Each row is a point on a tangle of strands that fork, close into loops and nearly touch. The rows are in no order.
Points whose rows are less than 23.8 apart are linked; no others are.
rig: [ -5   7   1 -25  25   9  -8  -6 -14  26  12   1]
Tivev: [  4  12 -20 -20  -8 -25 -23 -13  36   6   0  12]
ragub: [  8  -3  -9   1 -20 -12  20   6  17 -28  14 -38]
taped: [ 12  11   1  21  -5   4  -3  10 -11 -12 -18   5]
mago: [ 11   2  -4  -4   9 -10 -16  -1  -1  11  -1   7]
puv: [-11   4  15  14  -1  38   5  11 -11   5 -13  18]
Reb: [  5  -6 -11  12 -24  19  21  12  -5 -34   5 -21]
Dupoz: [ 10  -1 -12   8 -23   8  21  13   0 -34   9 -30]
betin: [ -1   2   2 -12   2 -30 -14 -15  21  11   6  11]
zud: [  2   3 -14 -24  20  -6 -12  -6   2  23  14   6]
finu: [ 13   6 -12  -6  10   1 -18   3  -6  13  -4   9]
Lepem: [  0  -7  -8  17 -22  23  22  11  -7 -32   0 -13]
zagok: [ -3 -16   0   2 -11 -22  22  -7  17 -22  14 -27]
fefeb: [  7   8 -27 -20   1 -21 -21  -7  30  11   1  11]
vike: [ 11  -1 -12   6 -20   0  21  10   7 -32  10 -34]
mukun: [ -7  -7  15   3  11  -4   2  -3 -14  10   1   2]
Dak: [  2 -13  -2  13 -11  -8  20   3   1 -24   3 -22]
toso: [  8  13  -1  16  -4  23 -10  12 -15  -2 -18  19]
fuli: [-10 -16  10   3  -3 -29  17 -13  15  -9  11 -12]
Loso: [ -3  -7  13   2  11 -15   0  -7  -7   9   4   2]
rufi: [ -8 -21   4   4  -5 -24  21  -9  12 -15  15 -19]
Mudon: [ 10   4 -18 -16   9 -18 -19  -6  16  13   4  10]
bifa: [  6   4  -5 -11   2 -25 -18 -11  19  10   3   9]
nuso: [ -6  -9  13   0   9 -26   2 -13   5   6   7   2]
kunib: [-13   8  15 -16  18  28  -5  -2 -18  23   1   3]
zuva: [ -1 -13   5  12  -2 -14  16  -1  -1 -15   1 -14]
guse: [ 12  10 -19  -7  10  17 -18  10 -11  14  -8  12]
tufo: [  8  14 -14  -2   5  32 -17  14 -15  12 -12  19]
kato: [ 10  12   1  22  -7  14  -4  10 -14 -10 -21  12]
Giz: [ -2  13  -7 -18 -15 -31 -21 -18  36   6  -1  11]
kefe: [ 12   5   2  12   1  -4  -8   5  -9  -2 -13   5]
Sen: [  1 -17  -4   9 -13   2  21   4  -4 -25   7 -22]
Tago: [  5   4 -21 -22  14 -15 -16  -7  13  19  10   9]
tupu: [  7  14  -5   7   0  30 -14  13 -15   7 -14  21]
gata: [-11  -6  17   3  10  11   5   1 -20  11  -2   3]
Gaz: [ -7   5   9  -8  -7 -36  -8 -20  29   3   3   8]
gomo: [ -8 -16   8  14  -3   9  19   5 -13 -11  -2  -6]
dodap: [ -9   9  13   6   3  40  -3  11 -14  12 -11  19]
viviz: [  1   4  -7 -20  20   0 -12  -4  -8  23   9   5]
lupuv: [ -4 -14   9  13   1  -8  13  -1  -8  -7  -2  -7]
rofa: [ -9 -13  12   3   2 -29  10 -13   9  -3   9  -4]
Dud: [ -4  13   4 -10 -15 -35 -13 -16  36   1  -4   7]
tib: [-16  -1  21   1   8  28   5   3 -18  15  -4   7]
kamu: [-10  11  11 -13  13  39  -8   4 -17  23  -4   9]
luzim: [  8   0   6  11   2 -16  -4   0   0  -3  -8   0]
Kep: [ -3  -3   9  17  -3  16   6   8 -16  -6 -12   7]
zapeb: [ 10   2   3   2   4 -19 -12  -3   5   4  -3   4]
gete: [ -5 -18   1  13 -10  11  22   7 -11 -19   0 -12]
dab: [-10  -1  11  18  -5  31  10  11 -12  -3 -11  14]
lesud: [ -7  12   8  -6   8  41  -8  10 -13  19  -8  16]
tuz: [-11  10   4 -26  23  24  -8  -5 -17  26   6  -1]
mutiv: [  3 -10  -5   2 -15 -17  21   1  19 -26  15 -34]

How many points has the smallest loop of links through each point below? Write none if it is on no loop.
bifa => 8
zuva => 6
guse => 11

A fork is a point with three links, a tip a point with one. Leave the first point through the second and follow the links. Name the first fork or tip that comes.
betin; Gaz => Mudon
kunib; kamu => Kep
rofa; nuso => tib
ragub; vike => Lepem
